Each row is a point on a landscape with many valleys, with its height.
A ball rolls from a point to the lowest of its 2 nearest points, and stops where none of them is lower. Distance is the straight distance between rows; heights are no part of it.
q906 h=218: -6	-8	-6	20	-8	-4	-7	5	-8	-14	-3	1	2	5	1	11	-6	8	0	-15	-15	-1	15	7	-3	-2	-4	14	6	7	-5	-11	13	-5	13	5	0	-4	12	9	-6	-2	-7	6	1	3	-12	0	4
q110 h=418: 10	7	-8	1	-3	0	3	2	-13	-6	17	-3	7	7	0	8	0	-4	-3	-6	-3	2	3	3	-6	15	-11	3	7	0	-21	-9	-4	-1	7	8	5	-18	16	5	19	-1	1	12	0	2	-11	-5	7
q660 h=667: -15	2	-2	17	-7	-13	3	1	-2	-2	2	6	10	-11	4	9	-5	11	-7	3	-5	2	14	19	0	-6	-3	-4	14	7	-22	-8	11	-15	-1	1	6	-3	19	9	-5	-20	-8	-1	-3	-3	-10	-6	10
q450 h=395: 3	-9	12	8	1	13	4	8	9	-2	-6	-6	-14	3	-7	-6	-12	-9	2	-33	-9	-4	8	-13	12	-15	12	7	-5	-14	15	7	14	14	5	-7	-27	-3	-7	-6	-6	-10	13	-5	12	-13	-20	15	-12
q430 h=277: -16	-7	-3	10	0	-8	2	12	18	-12	4	-4	6	6	-3	1	-4	6	5	-1	-3	4	3	-4	-17	-4	-13	8	6	-3	-10	-1	11	-3	6	10	-3	-10	6	3	-18	1	5	-6	-6	3	-3	16	-13
q122 h=196: -9	-12	5	10	-6	5	-3	-12	9	4	-4	4	-10	5	12	4	-2	12	0	3	0	3	-2	2	6	-6	7	2	0	-2	7	9	7	-9	-2	-3	-9	17	-6	18	-15	-5	-14	-1	-3	-12	12	-13	-2
q630 h=300: -5	2	-5	-7	7	-12	2	-9	0	7	2	7	13	-3	-1	11	15	12	2	27	4	-2	8	12	15	6	-6	-3	11	14	-10	-2	-1	-5	-5	0	7	6	11	-1	-3	-2	-16	10	-10	5	15	-10	10
q950 h=449: -2	9	5	-12	11	12	2	-6	8	7	5	-4	-3	-2	-14	-7	-3	-15	10	0	6	0	-6	-6	9	-6	2	-24	-8	-5	7	16	-13	9	-17	-13	-11	3	-9	-14	-4	2	4	-6	6	-6	-1	17	-15
q282 h=364: 9	1	0	-18	-3	4	4	0	8	7	2	1	-8	0	8	0	9	-2	-1	22	6	-6	-3	-1	2	2	-2	-2	7	-6	0	2	-7	-4	-10	-4	-8	12	2	-10	-4	6	-9	4	-4	-1	11	-12	-1
q357 h=336: 3	-1	-5	-9	-4	6	-2	-7	-9	1	-1	1	-5	6	2	11	1	14	-10	17	9	-10	8	17	3	9	-3	-5	4	10	-3	-2	5	-10	-3	-7	8	9	13	-5	-3	-4	-7	8	-9	10	20	-14	9
q761 h=649: -2	-3	14	-4	-6	9	-12	-4	-6	0	2	-2	16	1	-21	13	-2	-1	-8	3	-1	-9	3	5	-16	21	6	5	-12	-5	0	-4	-5	6	11	-7	11	-13	7	-1	12	-2	0	8	4	3	-6	-5	1
q588 h=172: 1	4	-11	12	-1	12	-11	1	-17	-13	3	0	1	8	5	1	-15	-7	-6	-22	-12	-1	1	1	3	12	-11	-12	-4	-1	-16	2	-10	9	11	-3	-2	-11	-4	2	9	7	-1	-3	-1	5	-5	9	0
q497 h=469: 14	14	4	-5	5	10	3	-5	-10	5	4	-7	-9	0	-6	-14	3	-21	12	-9	6	-6	-6	-5	16	-3	0	-10	-8	-8	6	5	-14	14	-7	-3	-4	4	-7	-10	1	0	5	-6	3	2	-5	9	-5
q757 h=638: -1	1	-1	1	3	-20	20	-4	4	-1	4	1	12	-10	-9	1	20	6	11	25	12	-7	14	14	-11	2	-8	9	10	4	-2	-11	0	-17	0	4	12	-11	24	2	-6	-8	-2	5	-9	-3	-2	-6	9
q230 h=460: 1	6	-4	7	-5	-6	-2	-5	-14	5	6	1	3	13	1	9	-7	1	-6	-2	-2	-3	-3	2	-3	9	2	-4	3	0	-9	-3	-1	-6	-6	2	9	-2	5	13	10	5	-7	8	3	5	7	-7	6
q271 h=539: -7	2	1	-3	13	2	-1	-2	14	5	3	4	6	-8	-7	-5	7	-6	19	16	-4	-4	-5	6	4	-1	-5	1	3	-9	-4	12	-9	-2	5	11	-3	1	-1	-9	-4	3	-3	-4	3	3	-12	2	-11
q965 h=560: 14	13	18	-6	-8	12	5	0	5	5	0	-12	-8	2	-1	-10	-10	-12	-9	-22	6	2	-6	-14	13	-1	8	-4	-9	-13	6	-2	-24	18	-3	-21	-8	-14	2	1	4	-13	14	-12	4	-14	-2	-8	3
q596 h=498: -6	3	4	-5	-7	-12	2	5	-9	9	-3	1	8	-5	0	3	3	-3	-4	-4	1	-4	-10	-7	-13	4	18	-8	-4	1	5	5	6	6	-4	14	14	9	-15	3	4	8	6	0	11	0	3	5	-2
q578 h=202: -2	0	-7	-6	-14	-4	5	17	9	-7	0	-2	8	7	4	7	-3	1	-14	7	-2	7	9	-13	-18	2	6	0	-6	6	0	-16	11	-1	8	0	7	-5	-10	-3	0	-1	5	0	-3	-4	7	0	-2
q60 h=521: -13	8	-1	0	3	-24	3	3	0	11	-11	2	14	-11	8	6	5	-2	1	8	1	-3	-5	-8	-7	8	14	-18	-5	-2	-1	10	-3	0	0	15	10	10	-8	4	-16	9	-7	-7	17	-9	13	6	-3
q629 h=697: 8	-4	16	2	-5	4	-7	1	-7	0	-6	-6	-3	4	-12	-8	-2	-5	5	-16	-3	-6	5	-3	2	-3	16	17	-8	-2	11	0	8	8	0	2	3	-1	-10	-3	11	-4	7	5	3	9	-11	1	-4
q538 h=664: -6	-6	-8	9	-4	-12	9	-9	-6	1	6	6	8	-6	-5	4	3	15	-5	0	1	-8	13	19	11	-1	-9	2	20	13	-16	-5	8	-20	-17	-5	8	-2	25	9	-1	-11	-12	8	-9	1	0	-7	15
q155 h=549: -3	6	3	2	9	-9	-7	-12	-25	9	-7	1	6	-13	2	2	5	1	16	-2	-1	-5	-12	9	11	3	7	-5	-2	10	1	-1	-2	-3	0	11	11	12	-8	7	14	12	-1	-1	4	14	4	-3	13
q780 h=492: -2	7	-9	-7	2	0	9	7	14	6	6	-2	-7	-9	4	-10	-2	-15	8	1	0	10	-10	-13	9	-8	-6	-8	6	-10	-10	9	-17	19	-1	11	-11	-10	-9	-10	-7	2	6	-16	12	-5	-11	14	-18
q182 h=363: 12	-6	-5	-11	4	6	6	-9	-7	13	-1	8	-9	1	8	5	8	5	-11	14	4	-13	-4	13	4	10	-1	-4	5	-1	10	5	-4	-18	-4	-6	-5	13	11	-8	13	0	-5	10	-7	3	12	-21	12
q203 h=156: 4	3	13	-7	1	-3	6	10	12	1	0	-6	-9	3	-6	-17	1	-4	14	-7	10	7	-8	-15	-11	-13	-11	3	-3	-11	14	-8	2	13	-2	5	-6	-5	-5	-1	-7	6	20	-18	3	3	-3	11	-7
q436 h=370: -5	3	-8	-10	-6	-6	2	10	14	-4	7	-1	10	4	0	3	15	4	1	31	4	17	7	-3	-1	-7	-5	5	5	12	-18	-15	4	5	2	2	11	-6	-1	0	-12	0	-6	5	-9	0	6	-1	-2
q402 h=493: 20	14	4	-4	10	12	0	-6	-14	1	0	-1	-15	3	8	-17	1	-9	-1	-11	11	-2	-10	-5	10	5	-2	-13	-13	-2	6	-3	-16	7	-2	-9	6	6	-6	3	8	5	5	-7	-10	-1	8	-2	10
q909 h=681: 5	-5	12	7	-7	15	-16	-1	-13	6	-8	1	0	1	-7	-2	-18	-2	-16	-26	-7	-13	1	4	-1	-2	20	2	-18	-4	10	4	4	8	2	-8	2	1	-10	-6	9	-3	7	-3	8	-2	-6	-4	6
q658 h=414: 12	2	13	1	4	10	-1	-4	10	4	-6	-5	-8	5	10	-8	-7	-3	-7	-14	8	3	-3	-6	4	-22	14	0	-10	1	13	7	3	-7	-17	-16	-8	14	-7	1	3	-12	9	-4	-2	-1	3	10	2
q408 h=627: 0	-4	5	0	-14	3	0	8	-15	-2	6	-1	6	-2	-13	5	-8	-7	-12	-8	3	-9	-1	5	-23	16	-1	-1	-7	-14	0	-10	-4	14	12	3	5	-22	8	1	14	-2	18	3	11	-6	-19	0	-1
q377 h=653: 1	-6	-5	-6	3	-12	18	-6	-8	2	6	4	4	-8	-9	7	15	18	0	16	13	-18	15	20	1	7	-11	7	12	13	-5	-5	9	-21	-5	-5	12	-3	30	-2	5	-11	-5	7	-13	2	5	-4	18
q716 h=356: 0	-1	6	-4	-2	-2	-7	3	24	5	5	4	10	0	2	-4	-5	-1	-6	6	-6	19	-19	-5	4	-7	0	5	3	-4	-11	4	-10	0	-10	-5	-2	0	-4	8	7	-2	-5	5	-11	-2	0	-3	-7
q640 h=542: 14	20	13	-9	-7	8	2	-7	0	10	-1	-9	-11	2	15	-6	-8	-8	-7	-22	12	0	-10	-14	13	-9	17	-6	-11	-3	10	6	-21	7	-18	-19	-2	1	-4	5	-6	-11	3	-9	6	-14	3	-7	3
q800 h=284: 24	-6	-7	-5	6	18	7	-5	2	-3	-6	4	-23	9	12	-17	6	2	-4	-4	0	-6	13	-3	7	-6	1	1	-3	-3	16	4	-4	-11	-4	-11	-17	14	-3	-11	0	-1	-5	-3	-6	-3	5	-11	-1
q945 h=406: 8	1	-13	-7	-6	-3	7	6	0	-11	11	-1	8	7	-4	5	19	5	-8	22	8	13	13	1	1	11	-10	-6	2	8	-14	-23	-1	0	10	-1	12	-7	3	7	4	-2	1	4	-15	-6	11	-6	7
q802 h=263: 6	2	0	-14	2	-4	3	6	-3	0	9	-6	-4	6	-11	-6	5	3	8	10	12	1	-6	-3	-7	-5	-12	9	0	5	9	-6	8	1	-10	0	12	4	0	-6	-2	9	9	3	-11	14	11	12	6
q228 h=487: -3	8	8	7	-10	6	-12	-11	-12	7	1	-3	-3	5	6	9	-17	4	-11	-10	0	6	-17	0	3	5	8	-3	-10	-3	-2	5	-7	5	-8	-6	8	3	-3	12	7	1	-3	0	8	0	11	-15	8
q910 h=430: -16	-14	3	5	0	2	-1	15	9	-8	-6	-3	-6	-4	0	-7	-18	-13	-1	-40	-11	5	-3	-17	7	-8	5	8	0	-2	7	11	9	21	10	2	-24	-9	-19	1	-12	-10	14	-12	16	-17	-14	14	-14
q454 h=74: -13	8	-4	14	1	-6	-3	-1	-2	-8	0	-1	8	8	8	8	-11	-5	-3	-9	-11	-3	1	-4	-7	16	0	-11	-3	-7	-14	8	-7	7	11	5	0	-13	-4	5	-4	-1	0	-5	8	-1	2	13	-9
q501 h=538: -15	1	-7	10	12	-14	12	2	6	13	-10	1	7	0	9	6	1	1	7	3	6	-8	-6	-4	-11	-4	6	-20	-1	-4	6	15	8	-16	-5	10	-3	17	1	5	-17	5	-11	-7	7	-10	12	14	-9
q150 h=145: 7	-6	2	9	4	20	-10	-14	-11	7	-2	1	-13	-3	8	1	-12	7	-1	-13	-4	-10	-4	12	13	-16	4	2	-1	-2	8	16	5	-14	-11	-8	-11	19	4	5	13	-5	-3	7	6	3	-15	-7	9
q5 h=597: 0	0	-6	-8	5	-5	-1	-6	-13	8	-9	0	-9	-6	3	14	2	6	0	9	5	-15	-1	9	0	-1	7	5	7	16	14	11	16	-8	-5	13	7	18	3	-8	8	4	4	10	7	17	10	1	2
q601 h=610: -7	1	-6	-11	12	-18	11	-3	-10	8	-1	2	-4	-9	-1	10	18	6	8	26	12	-11	-8	5	3	4	-1	6	6	15	19	1	10	-7	3	12	13	12	6	-11	0	11	7	4	2	11	19	2	12
q840 h=555: -5	-3	-12	-2	21	-7	8	0	7	8	3	8	-6	-3	-3	-7	12	1	24	17	-4	-5	1	6	7	-18	-3	-2	5	-11	9	10	-3	-17	0	16	0	6	2	-14	-6	12	-4	-3	-1	0	0	8	-8
q773 h=468: -2	10	-6	-9	1	3	1	1	14	-2	2	-1	1	-4	1	-8	-8	-12	-3	4	-1	4	-9	-13	1	5	3	-18	-7	-6	-6	10	-12	11	-3	-2	-7	-3	-12	-5	-6	7	-2	-5	4	-5	5	11	-15
q496 h=240: 0	-9	8	6	17	6	-1	-16	5	9	-3	2	-12	-2	8	-3	12	8	12	8	1	0	3	2	13	-10	8	14	3	1	13	11	11	-15	-7	3	-8	23	-6	10	-4	1	-9	3	-5	-1	10	-8	2
q610 h=637: -13	1	-1	3	-7	-22	-8	-2	-2	6	-2	1	8	-13	-7	9	9	9	2	18	6	11	-9	10	7	-5	0	-1	8	14	-13	-12	9	-1	-6	10	14	3	2	21	-6	-2	-6	1	-5	0	5	-4	5
q236 h=205: 7	2	5	2	-1	19	-3	-9	-1	8	1	1	-10	1	9	0	-12	-7	0	-22	-5	0	-10	-5	13	-9	4	-6	-4	-7	0	16	-9	0	-19	-14	-11	7	3	0	8	-8	-7	5	7	-9	-15	-9	-2
q47 h=724: -6	-3	11	8	-6	1	-5	8	-8	8	-7	4	8	-18	5	-8	-10	-5	2	-23	-9	1	-11	0	-2	-15	19	-3	-3	-2	-1	6	8	12	-3	15	1	6	-16	4	2	-8	2	-6	13	-4	-14	6	-1
q753 h=602: 6	-3	1	-1	-11	12	0	6	-2	-4	6	-2	-2	0	-7	2	-14	-10	-7	-15	-11	-6	5	0	-3	13	0	2	0	-10	-5	-3	-7	16	10	-2	-10	-18	4	-11	15	-4	10	-2	7	-5	-18	-5	-7
q627 h=306: 8	-8	-6	8	-6	8	-8	11	-17	-11	4	1	-8	0	-21	-8	-10	-11	1	-22	-12	-6	10	5	-2	0	-12	-6	0	-6	3	0	3	9	7	0	-14	-12	0	-10	12	9	14	4	9	7	-16	27	0
q638 h=737: -8	0	-2	9	-4	-11	5	15	7	-1	-10	9	9	-22	15	-8	-7	0	-4	-12	-7	2	-10	-9	-11	-8	19	-9	-3	-2	-7	7	-6	8	5	15	2	4	-15	4	-5	-2	-5	-13	6	-20	-9	1	-8
q835 h=335: 14	5	5	-24	-6	11	4	2	16	-1	4	2	1	7	5	-12	11	-5	-3	21	2	8	1	-9	2	-4	-5	3	1	2	2	-10	-7	9	-1	-10	-10	1	-7	-16	-5	1	2	3	-9	1	12	-6	-4
q488 h=472: 0	2	-7	-2	-7	-11	4	12	-18	-2	-4	1	2	-3	0	-4	7	2	-4	-1	2	3	-5	-2	-18	-4	2	-4	0	7	4	-12	13	4	3	17	20	8	-8	6	8	4	15	4	-1	5	-1	5	11
q732 h=512: 15	11	3	-9	14	-4	6	-5	-6	4	3	-4	-7	4	-1	-13	10	-15	7	13	11	3	-14	-11	8	14	-5	-5	-2	-3	17	2	-11	0	-4	-3	3	2	-5	-7	5	13	3	-2	-6	2	15	-1	10
q726 h=530: 1	5	4	-1	16	-4	-4	-15	-7	7	-3	0	2	-2	2	-5	7	-7	11	2	1	4	-14	-4	16	10	5	-2	0	-1	8	6	-12	0	-3	-1	3	8	-7	5	5	11	-12	-1	-2	7	9	-7	4
q560 h=665: -8	-6	18	4	-11	12	-13	-2	-8	0	-7	0	9	0	-13	9	-10	5	-11	-5	-8	-14	7	8	-7	12	15	-3	-20	-5	-2	3	1	11	6	0	6	-2	-6	-9	4	-2	2	4	14	0	-5	-5	-4
q939 h=507: 7	9	12	-3	-5	10	-11	-18	3	11	-1	-4	-11	8	6	1	-3	2	-13	-1	5	1	-15	-3	7	7	5	1	-9	0	12	5	-11	-2	-11	-17	0	10	-2	7	-2	0	0	2	-2	3	19	-19	7
q876 h=579: 13	-7	-6	5	13	0	2	-8	-12	-9	-2	9	-7	-3	-4	-8	10	8	9	7	-2	-11	15	14	4	7	-13	4	12	-3	5	1	0	-27	6	3	-7	6	13	-5	4	0	-12	6	-11	5	-12	-2	4
q508 h=151: -12	5	2	14	16	-19	6	-10	-3	3	-1	-1	13	-4	-7	7	5	1	14	5	-3	-11	-1	7	-9	7	-7	-8	3	-5	-1	3	-4	-10	3	6	6	0	18	8	-8	6	-6	-1	-2	7	3	8	3
q189 h=433: 5	-2	7	-9	15	11	9	-5	14	10	-3	-7	-8	1	1	-5	-3	-6	10	1	13	-4	-4	-11	0	-11	3	-11	-14	-6	17	15	-3	-5	-17	-12	-12	16	-5	-7	0	3	4	-2	2	-7	0	14	-8
q839 h=710: -7	-4	16	2	-6	1	-5	7	3	2	0	-5	4	-2	-11	-7	-4	-10	7	-17	-4	1	-6	-10	-2	-3	16	4	-4	-8	4	8	0	16	-1	4	-5	-4	-10	2	-1	-3	7	-6	6	-4	-8	7	-12
q364 h=339: 11	-3	17	-14	-12	17	-6	-6	4	1	-4	-4	-5	7	0	3	11	6	-4	10	11	-3	1	-1	-9	2	10	17	-9	9	15	-9	4	5	4	-11	5	1	-8	-2	-2	1	5	6	-3	4	18	-14	4
q696 h=222: -10	-10	3	2	1	-2	1	15	14	-4	5	-4	-1	7	-15	-11	-9	-2	10	-12	-4	5	-3	-11	-11	-14	-9	11	-1	-7	8	-3	16	6	3	5	-12	-7	-6	-4	-7	6	15	-10	-1	8	-7	21	-15
q831 h=391: 2	-3	0	6	-3	-2	0	4	9	5	-5	4	-3	-9	17	-3	-15	3	-8	-6	4	11	-15	-2	-2	-18	12	-9	-4	1	2	7	1	-2	-14	-8	-2	11	-7	5	9	-3	1	-9	0	-8	1	-2	2
q549 h=550: -8	4	-10	2	9	-3	0	0	-7	7	-9	0	0	1	2	8	-7	-4	3	-1	1	-10	-6	-6	-7	-5	4	-23	-7	4	12	17	7	-7	-9	6	4	23	-12	-10	-6	12	-5	-5	9	0	5	19	-2
q471 h=622: -13	-5	-1	-3	5	-18	0	-3	0	8	-4	2	4	-14	-6	4	17	10	12	20	13	2	-10	8	3	-6	4	4	9	14	7	2	11	-6	-4	10	12	11	-2	8	-7	9	0	-4	-4	8	14	-2	7
q257 h=250: 17	0	-1	-4	16	22	4	-13	1	5	-2	6	-11	7	9	-18	1	-5	0	-15	-1	0	-1	-4	12	-1	-7	-5	0	-11	9	14	-19	-3	-10	-10	-17	8	3	-9	9	-2	-8	3	-2	-3	-12	-13	-7
q848 h=198: -5	-9	-4	-4	-8	7	-5	9	2	-18	-3	-2	5	6	-2	19	-1	15	-11	4	-6	13	13	-1	1	-1	-2	14	-3	16	-8	-23	17	3	9	-12	9	-4	2	-4	-4	-6	-7	8	-9	5	4	-16	3
q559 h=442: 8	0	-15	-2	-3	-10	10	12	-13	-8	8	0	-2	-1	-4	0	13	3	0	14	9	8	9	5	-6	-6	-8	-7	4	9	-7	-16	12	-4	4	13	16	-2	1	0	14	7	11	3	-12	2	1	3	11
q459 h=329: -9	-3	-8	4	1	-4	7	-3	10	-16	10	4	11	2	1	7	11	7	-2	8	-8	10	18	7	-3	5	-22	15	18	12	-22	-12	-5	-8	9	0	5	-24	17	0	3	-19	-6	7	-14	3	-15	-8	3
q691 h=280: -7	-8	-9	12	0	-2	-1	0	1	-21	6	0	10	0	-5	7	3	14	-1	-10	-10	2	26	9	-4	1	-13	26	9	11	-14	-12	9	-15	11	-1	2	-13	21	1	-3	-16	-10	10	-7	3	-19	-4	4
q871 h=117: -10	-9	-5	5	-8	-5	0	22	8	-12	-7	-5	13	4	-2	17	-1	9	-5	5	-2	8	13	-1	-11	-9	1	15	-1	11	-7	-16	22	-1	2	0	8	-5	2	-8	-7	-5	-3	6	-2	4	-8	7	-2
q207 h=297: 8	-2	3	-23	-11	18	-5	2	12	-10	0	-2	7	10	2	5	13	3	-9	14	-1	10	5	-7	-7	4	3	14	-5	5	1	-23	-2	7	15	-18	-5	-7	-4	-8	-3	-2	-3	7	-10	-2	14	-21	-1
q86 h=275: 18	-11	4	-6	9	14	2	-11	-1	6	-5	-1	-21	10	5	-10	13	2	1	10	5	-9	8	1	11	-3	5	15	1	4	25	7	9	-16	-6	-5	-10	15	-5	-4	-1	7	-4	10	-7	0	15	-6	6
q628 h=167: -9	3	2	9	-5	-4	-7	-5	7	-13	-4	-1	7	0	6	4	-10	-1	-8	-10	-5	2	-1	-6	-13	24	1	2	-6	-5	1	1	-15	13	28	3	4	-14	-7	11	-4	-2	5	-9	5	-7	1	-3	-9
q500 h=245: 0	-7	1	5	-3	-3	2	-3	16	-9	0	-1	-10	-1	12	-7	-4	-3	-1	-6	0	6	-8	-7	-7	9	-5	13	3	-10	1	3	-15	7	16	-2	-12	-13	-6	8	2	-2	10	-13	1	-8	0	-5	-12
q747 h=212: -13	6	-2	14	12	-16	-1	-12	10	2	0	1	8	-1	4	5	6	1	6	9	-4	6	2	8	6	11	-6	-7	10	-4	-10	6	-6	-9	4	-1	0	-6	11	14	-14	-2	-17	-1	-2	-2	11	-2	-3
q476 h=517: -7	-2	-9	-1	11	2	2	9	19	9	6	3	-1	-8	-7	-6	-4	-12	17	5	-7	4	-5	3	7	-22	-8	-3	6	-8	-13	13	-4	2	-6	18	-8	-5	-6	-16	-6	7	-2	-8	4	-1	-20	16	-15
q276 h=208: 0	-2	1	-8	-7	3	-4	17	-2	-7	5	-6	5	2	-15	4	-4	3	4	4	1	3	-1	-5	-4	-6	-3	7	-5	8	-5	-9	14	7	-4	3	11	-4	-3	-8	-1	6	11	7	-2	12	-6	13	-2
q531 h=598: 8	-9	-5	1	5	4	7	-2	-15	-14	-2	1	-7	5	-4	-2	18	3	12	13	7	-4	17	12	-5	18	-8	19	1	4	2	-10	4	-10	12	8	5	-10	13	-6	-4	-3	-12	4	-8	4	-10	-9	5
q881 h=580: 11	2	10	-3	-7	20	-5	1	3	3	9	-3	-5	3	0	-5	-16	-10	-12	-24	-8	7	-8	-6	11	2	1	1	-6	-12	-8	-1	-15	17	-1	-13	-10	-15	-2	-7	17	-9	12	-2	1	-7	-11	-11	1
q191 h=44: -5	13	-5	11	5	-12	6	-3	-7	0	3	-3	7	0	-1	1	0	-8	6	0	-2	-15	5	7	-19	20	-6	-8	3	-10	-8	4	-12	0	12	7	4	-16	14	4	-1	-2	4	0	8	3	-7	8	-2
q623 h=252: 11	-8	-8	-17	-9	18	-6	6	-5	-11	0	1	4	15	-2	8	10	13	-18	7	4	9	13	-2	-1	5	-8	9	-7	18	0	-21	5	2	9	-11	10	-5	1	-10	6	-4	3	9	-13	8	7	-16	6
q449 h=567: -1	-5	-16	7	23	-1	4	-5	-4	-1	2	9	-3	2	-6	-4	7	7	15	10	-12	-10	11	12	12	-7	-12	-2	11	-1	4	11	2	-23	-2	10	-5	16	8	-12	-5	10	-15	2	-6	9	-6	11	-1
q245 h=328: -10	-3	-9	-1	-1	-14	0	15	21	-7	6	2	10	-5	2	-3	8	-1	5	19	1	20	-3	-3	-12	-8	-8	6	6	-2	-10	-12	-4	8	12	6	2	-14	-6	2	-8	4	5	-9	-6	-2	1	9	-7
q388 h=242: 7	-1	-7	7	-7	20	-17	9	-15	-10	1	0	-5	14	-8	2	-21	-10	-16	-29	-17	-2	8	-4	3	7	-6	-6	-10	2	-1	-1	5	12	9	-9	-9	-15	-4	-7	10	7	1	5	7	6	-6	15	4
q738 h=314: -11	5	-2	2	-13	-17	-6	5	12	4	0	1	8	-1	5	5	-7	-1	-6	7	1	16	-15	-7	-4	-1	9	-2	0	-1	-11	-1	1	1	-4	3	3	-7	-8	17	-4	1	-10	-3	3	-8	11	-2	-5
q351 h=262: -6	3	-3	-2	-12	-18	1	2	1	1	-2	-3	7	9	5	7	5	4	-12	10	5	10	5	-7	-12	9	6	-9	-2	8	-5	-13	9	3	2	5	16	-1	-11	16	-10	-2	-3	-3	2	-7	21	-3	-1
q213 h=652: -16	4	2	15	-7	-17	-8	-10	-6	4	-1	6	10	-12	12	9	-5	10	-3	7	-4	10	-5	18	11	-7	2	-7	10	13	-14	1	6	-9	-9	7	8	9	1	20	6	-8	-11	-2	1	-1	1	-10	12
q568 h=568: -2	6	-3	7	10	4	-14	-5	-20	5	-9	5	1	-11	2	2	-7	0	12	-11	-2	-6	-12	10	6	-14	-1	-19	-5	10	0	10	7	-2	-10	3	2	17	-8	0	13	8	0	4	9	15	-7	13	13
q164 h=259: -7	14	-7	-6	7	-13	0	-5	11	7	-3	3	16	-3	5	6	11	0	0	29	-2	6	0	0	8	6	-8	-15	8	0	-18	1	-12	-1	1	1	4	0	6	3	-14	4	-17	4	-3	1	17	-3	-1
q777 h=246: -6	-12	-3	14	-9	0	-3	1	0	-7	-1	2	-12	8	5	3	-7	14	-8	-10	-8	3	8	2	-1	-6	-2	10	6	-7	2	-2	18	-10	3	-3	-5	7	5	16	-9	-1	-5	2	-1	-5	4	-4	-5
q384 h=372: 1	-5	-6	-2	-6	-4	4	2	5	-6	14	4	8	3	1	-3	2	5	0	4	-3	10	2	4	-2	2	-19	8	20	-3	-21	-8	-4	-5	-5	2	-3	-13	15	2	12	-1	-4	6	-13	4	-12	-11	-2
q246 h=618: 5	0	0	2	-1	-5	15	-1	-3	-6	5	-3	-1	-1	0	1	11	3	9	15	11	-7	7	10	-16	16	-6	11	10	-8	-3	-8	-6	-8	12	2	2	-12	21	3	1	-2	-1	4	-1	-4	-16	-16	0
q284 h=234: 3	-1	5	-7	-4	2	4	6	16	-5	1	-4	-11	-1	2	-8	-8	-11	5	-12	4	3	-6	-20	-7	6	-3	6	-3	-12	10	-5	-10	24	17	-7	-15	-14	-14	-3	-6	-1	24	-17	4	-5	1	1	-10
q506 h=524: 8	15	9	-16	-11	5	-4	-10	8	9	-3	-5	-2	-2	10	-5	-5	-7	-6	2	5	2	-10	-18	12	1	18	0	-9	-1	12	8	-15	7	-6	-11	-7	6	-15	4	-11	1	-5	-2	8	-10	16	-11	-4
q654 h=582: -5	0	-9	9	-2	-3	-14	1	-17	-1	-12	2	-1	-3	6	10	-7	11	-2	-4	-4	-11	4	14	3	-6	4	-5	1	8	-3	7	14	-6	-9	8	3	19	-3	0	-3	8	-5	7	8	17	1	10	5
q273 h=359: 11	-11	8	6	2	9	2	11	-2	-6	-3	-3	-17	-1	-18	-15	-9	-10	-1	-31	-6	-5	12	-7	3	-12	-3	1	-7	-14	15	1	3	14	2	-8	-24	-13	-2	-12	8	-2	22	-4	9	-5	-19	24	-5

Two balls start at each pair of points below. Name the first point that both come to, or write -.
q660 and q559 | -
q839 and q773 | -
q840 and q501 | -

For each start below, name the point where the ball stops.
q47 | q906
q881 | q906
q549 | q203
q876 | q871
q732 | q871
q638 | q871

Call two points neighbours if one is among the 2 nearest of the other. Go from one point of each pair to the other, from neighbour to neighbour, staying as low as possible. Name the highest point that can't be avoided.
q203 and q871 | q282
q122 and q906 | q777
q203 and q191 | q500
q150 and q122 | q800
